Points, in no order, along strands that fork, close into loops and pass close to each other.
(in the rows, 128 means zero)
Points whose rows are less than 105 apart are linked; no others are.
q344: [141 135 125 116  73 132  81 127 126 123 141 143 119 144 156 170 144 167
 155 127 115]
q66: [129 128 106 143  94 119  84 121 136 135 147 184 145 155 124 179 137 173
 134 118 168]
q77: [ 76 121  78 166 130 120 123 111 154 111 125 153 178 128 156 134  82  64
 150 122 154]
q265: [104 111  79 123 112  81  78  99 151 145 178 128 109 163 131 150 137 112
 119 111 138]
q682: [177 133 131 160  76 157 100 117 133 157 139 188 161 153 141 162 136 171
 156 100 187]
q262: [113 101 114 113 131 147 121 105 144  63  91  82  97 151 152 150 164 119
 134 168  85]
q937: [ 74 133 106 147 197 119 136 136 133 143  89  82 155 192 114 102 120 128
 160 166 102]
q425: [141 156 130 135 173  91 162 174 112 123 198 134 158 128 100  87  94 158
 126 117 183]
q144: [135 111 116  70  88 132 128 157 118 141 138  84 129 142  95 162  68 154
 173 142  99]
q404: [117 145 146 135  92 137 136 126 126 109 140 115 132  97 130 102 140 142
 134 117 104]
q575: [156 106 129  86  61 134 106 166 121 162 185 121  69 153 128 169 150 171
 130 143 133]
q3: [145 170 151 123  56 140 142 148 124 147  97 136 121 106 144  94 145 153
 161 109 108]
q201: [111 102 135 140 136 149 167 134 127 146 143  67 150 149 110 106 122 107
 110 119 128]
q807: [130 185 125 148  46 123 124 115 148 166  84 150 107 103 158 108 148 101
 160 102  97]
q644: [194 122 196 128 110 165 163  85 120 100 140 114 168 115 148 158 149 144
 120 107 120]
q903: [ 97 130 119 145 138 160 148 190 164  98  92  91  84 160 151  94 160 111
  99 171 105]
q396: [109 150 114 107 108 108 127 111 126  78 219 156 139 105 137 144 113 145
 138 127 137]
q501: [ 82  99  77 135 126 115  86 100 155 137 176  88 144 200 150 146 142 113
 135 135 118]
q188: [138 139 162 105  98 154 139 114 139 168  90  99  96 108  96 123 120  83
 117  95  83]
q940: [105 137 105 153  91 121 138  99 159 104 140 149 169 108 166 124 117  89
 139 107 137]
q629: [176 123 158 101 111  96 113  76 116 174 125 167 116  72  93 133  88 116
 169  72 133]
q770: [116 154 143 122  78 146 131 140 135 107 194 118 114  89 153 125 156 106
 117  96 110]
q91: [107 179 127 141 120 116 152 155 119  84 146 159 134  66 142  89 124 140
 134 133 126]
q695: [155 120 147 132 110 106 114  72 119  91 114 158 179 108 145 162 114 158
 189 103 115]
q114: [182 101 175 128 135 145 155 103 113 125 166 104 157 139 116 154 124 155
  98 113 155]
q522: [113 120 152 146 136 151 160 140 141 110 147  87 147 160 155 131 158 143
  90 133 142]
q75: [136 119 120  95 119 115 131 135 130 146 165  65  94 177 104 139 141 159
 116 138 126]
q673: [ 93  92 104 119 165 127 134 116 125 112 145 119 132 106 108 132 101  62
  97 126 130]
q395: [ 93 124  96 126 176 134 124 152 108 128 106 158 111  82 122  88 139  52
  63 152 110]
q192: [128 160 149 107 123 131 155 107 125 154  80 119  91  63  85  74 135  81
 116  97  76]
q554: [141 132 143 108  40 142  82 156 126 165 154 155  88 140 148 149 183 177
 156 133 109]
q214: [161 112 149 105  83 105  87  80 120 136 152 149 155 122 148 181 138 168
 188 103  94]
q808: [ 88 115 105 127 221 106 148 146 106 125 142  83 151 172 109 100 114 111
 124 159 129]
q525: [188 106 174  95 107 136 115  90  99 140 118 196 127  60 114 168  81 139
 176 107 122]
q641: [140 117  87  71  80 120 126 155 118 145 153  52 101 178  99 171 110 138
 184 167  89]
q823: [ 90 189 129 145 143  94 146 152 107  85 119 148 128  87 129  61 104 191
 157 154 103]
q36: [199 125 153 143 169 137 161 111 104 116 160 160 179 115 104  85  93 157
 149  87 186]
q458: [105 115  99 137 174 100 106 155 132 138 146 129  78 164 116  92 198 139
  69 181 138]
q694: [129 107 138 145 229 130 150 114 106 110  73 100 146 140 117 119 138 133
 103 151 120]
q135: [135 171 137 111  50 116  90 108 148 184  79 181  83 100 146 139 143 148
 168 112 103]
q898: [ 87 142  79 122 148 119 111 147 142 105  69 110 111 152 106 142  70 134
 123 142 137]
q391: [121 117 124 187 250 100 154 150  92 146 111 147 180 134 127  87 129  95
 102 151 168]
q601: [101 112 109 103 153  91 130 116 126  66 146 124 125 127 119 173  95 102
 107 130 150]
q102: [110 128  69 174 179 111 120 143 118 149 114 166 203 119 171  92 147  71
 132 171 150]
q755: [156 144 138 142 111 155 138 112 138  95 159 166 191 109 148 112  99 109
 149  96 165]
q751: [ 94 104 111 101 145 157 125 155 141  69 113  96  80 140 139 112 177  88
 110 176  82]
q972: [105 156 114 109 116 115 110 131 128  99  95 101  88 129 127 103 135 182
 155 147  65]
q266: [145 143 151 136 149 122 144  81 103 138  67 146 122  55 126 106 128 104
 106  98 100]
q664: [ 71 165  89 162 161 128 138 183 149 156  81  97 123 186 130  86 141 132
 148 164 122]
q332: [ 98  97  86 161 121 129 108 104 166 132 145 100 178 174 148 144 113  77
 131 114 151]
q81: [120 145 124 151 107 134 117 130 140 176 113 160  91  81 102  87 116 101
  84  82 159]
q803: [133 171 135 104  50 122  98 109 149 121 106 166  89  71 156 173 156 126
 150 127 102]
q348: [151 128 177  67  66 163 123 123 153 209 115 114  78 116 109 161 141  90
 144 106  98]
q565: [112 120 146 147 149 154 135 118 157 106  86  97 138 157 139 154 118 130
 106 137 155]
q606: [129 153 142  91  46 131 109 126 153 128 166 156  82  84 136 159 151  92
 132 101 116]
q233: [149 124 158 110 116 145 152 158 120 149 131  83  80 145 100  98 142 150
 100 134 115]
q217: [176 137 162 138  95 145 161  71 113  77 109 152 173  89 168 151 133 137
 168  95 117]
q541: [ 93 130  83 150 118 105  88 108 143 151 170 162 117 132 128 118 157  93
  79 114 144]
q53: [155 148 141 117 102 145 140 135 116  88 190 165 155 113 129 161 142 178
 137 124 163]
q152: [147 122 150 131 176  98 169 125 100 123 162 109 152 117  95  74  83 149
 119  94 166]
q97: [135  94 128 139  99 171  99 189 118 170 110 178 107 152 130 194  96 190
 168 144 134]
q858: [127 121 117  91 134 113 112 129 129  96 100 115 122 132  94 178  74 139
 120 141 141]
q588: [102 148 111 134 174  89 108 159 124 116 191 118 103 175 141  91 184 163
 106 179 118]
q4: [ 93 107  89 135 171 133 118 138 115 129 123 152 174  93 149 100 130  48
  96 143 128]
q568: [152 107 149 154  74 166 121 163 130 173 115 188 146 142 138 186  99 159
 163 120 170]
q263: [151  82  95 120  81 123  98 166 120 160 178 150 140 153 101 178  60 127
 150 124 167]
q703: [157 171 128 149 138 155 168 117 129  84 147 192 170  83 144 126 126 124
 103 107 189]
q607: [117 133 134 139 199  94 163 156 113  85 190 114 147 133 139 122  95 137
 138 145 158]
q255: [153 153 139 148 145 149 151 143 139  80 146 171 168 128 128 168 128 166
 111 131 182]
q890: [152 105 164 122 150 133 163 118 124 121 189  86 121 145 122 146 160 129
  59 128 143]
q368: [131 118 102 126 151 123 158 110 119 154 148  34 112 176  86 114 146 122
 102 138 111]
q128: [107 151 122 142 124 134 146 145 126 150  74 177  74  58 110  98 101  79
  95 101 132]
q886: [127 102 115  98  97 144 107 175 117 142 101 130 140 160 132 184  78 164
 191 147 116]
q119: [182 114 181 111 101 179 150 115 116 155  67  89 113 103 116 143 133 126
 110 102 114]
q906: [211  89 175 129 131 150 149  98 109 132 139 134 183 131 120 117  94 152
 147  84 160]
q923: [ 79 160 107 124 170  78 130 145 120  79  88 129 117 121 128  94 122 172
 147 173  80]
q539: [ 83 114  94 138 135 126  96 105 156  90  60 110 116 178 169 155 166 132
 143 158  89]
q218: [156 131 189  93  97 143 115  78 140 120 118 122  68  90 142 161 176 111
  99 113  96]
q833: [ 92 144 117 144 165  93 123 154 125  98 198 126 128 143 127 108 137 165
 133 145 128]
q354: [183 139 196 104 107 134 129  69 116 146  97 154 120  55 118 109 119 109
 134  80 115]
q855: [120 143 116 164 111 131 112 140 137 176 152 161 119 121 127  82 172 105
  73  95 154]
q397: [110 112 144 157 248 105 163 156 104 134 117 105 165 143 123  74 132 114
 119 158 119]
q183: [ 75 150  90 152 154 112 120 167 149 128  63 133 129 167 134 109  97 157
 142 167 143]
q402: [121 134 149 127 115 165 157 184 164 127 113  67  76 183 124  85 164 133
  93 143 125]
q535: [ 91 138 116 155 120 128 121 110 142 108  89 100 152 164 149 139 131 141
 147 136 115]
q520: [110  82  82 150 214 116 116  96 109 147  87 127 199 148 122 102 118  78
 124 152 137]
q284: [174 118 178 125 121 161 126  95 123 110  87 115  88 103 143 153 148 122
  75 116 122]
q216: [106 107  87 165 229 109 117 145 111 154 119 172 181 133 136  68 108  87
 138 153 157]
q961: [153  96 132  98 100 130 111 163 119 162 151 129 106 139 110 189  99 157
 114 122 161]
q977: [134 104 129 176 202 124 141  80 104 149  66 119 171 128 117 114 112 111
 121 122 132]
q336: [111 112  99 113 176 103 126 132 133 122 116  88  67 174  89  85 176 131
  95 167 104]
q80: [177 122 186  66  76 142 118 110 133 167 154 108  62  91 123 157 149 108
 123 120  96]

A fork is a point with three links, a tip a point with one. Leave the first point through the second and follow the links. Name the first fork or tip that comes.
q368 / q75 | q522
q53 / q255 | q128
q541 / q265 | q396
q4 / q673 | q397
q336 / q458 | q114

How many points has the smallest loop of links through each point below? Write none if it is on no loop.
q937 | 13
q233 | 12
q216 | 6
q284 | 6
q807 | 7
q703 | none
q217 | none

Name the points in between on the shortest way along the links from the first point to the second, in order.
q703 / q81 | q755 q940 q77 q332 q501 q265 q541 q855
q114 / q886 | q644 q217 q695 q214 q344 q66 q682 q568 q97
q201 / q336 | q522 q890 q114 q906 q36 q152 q425 q607 q833 q588 q458
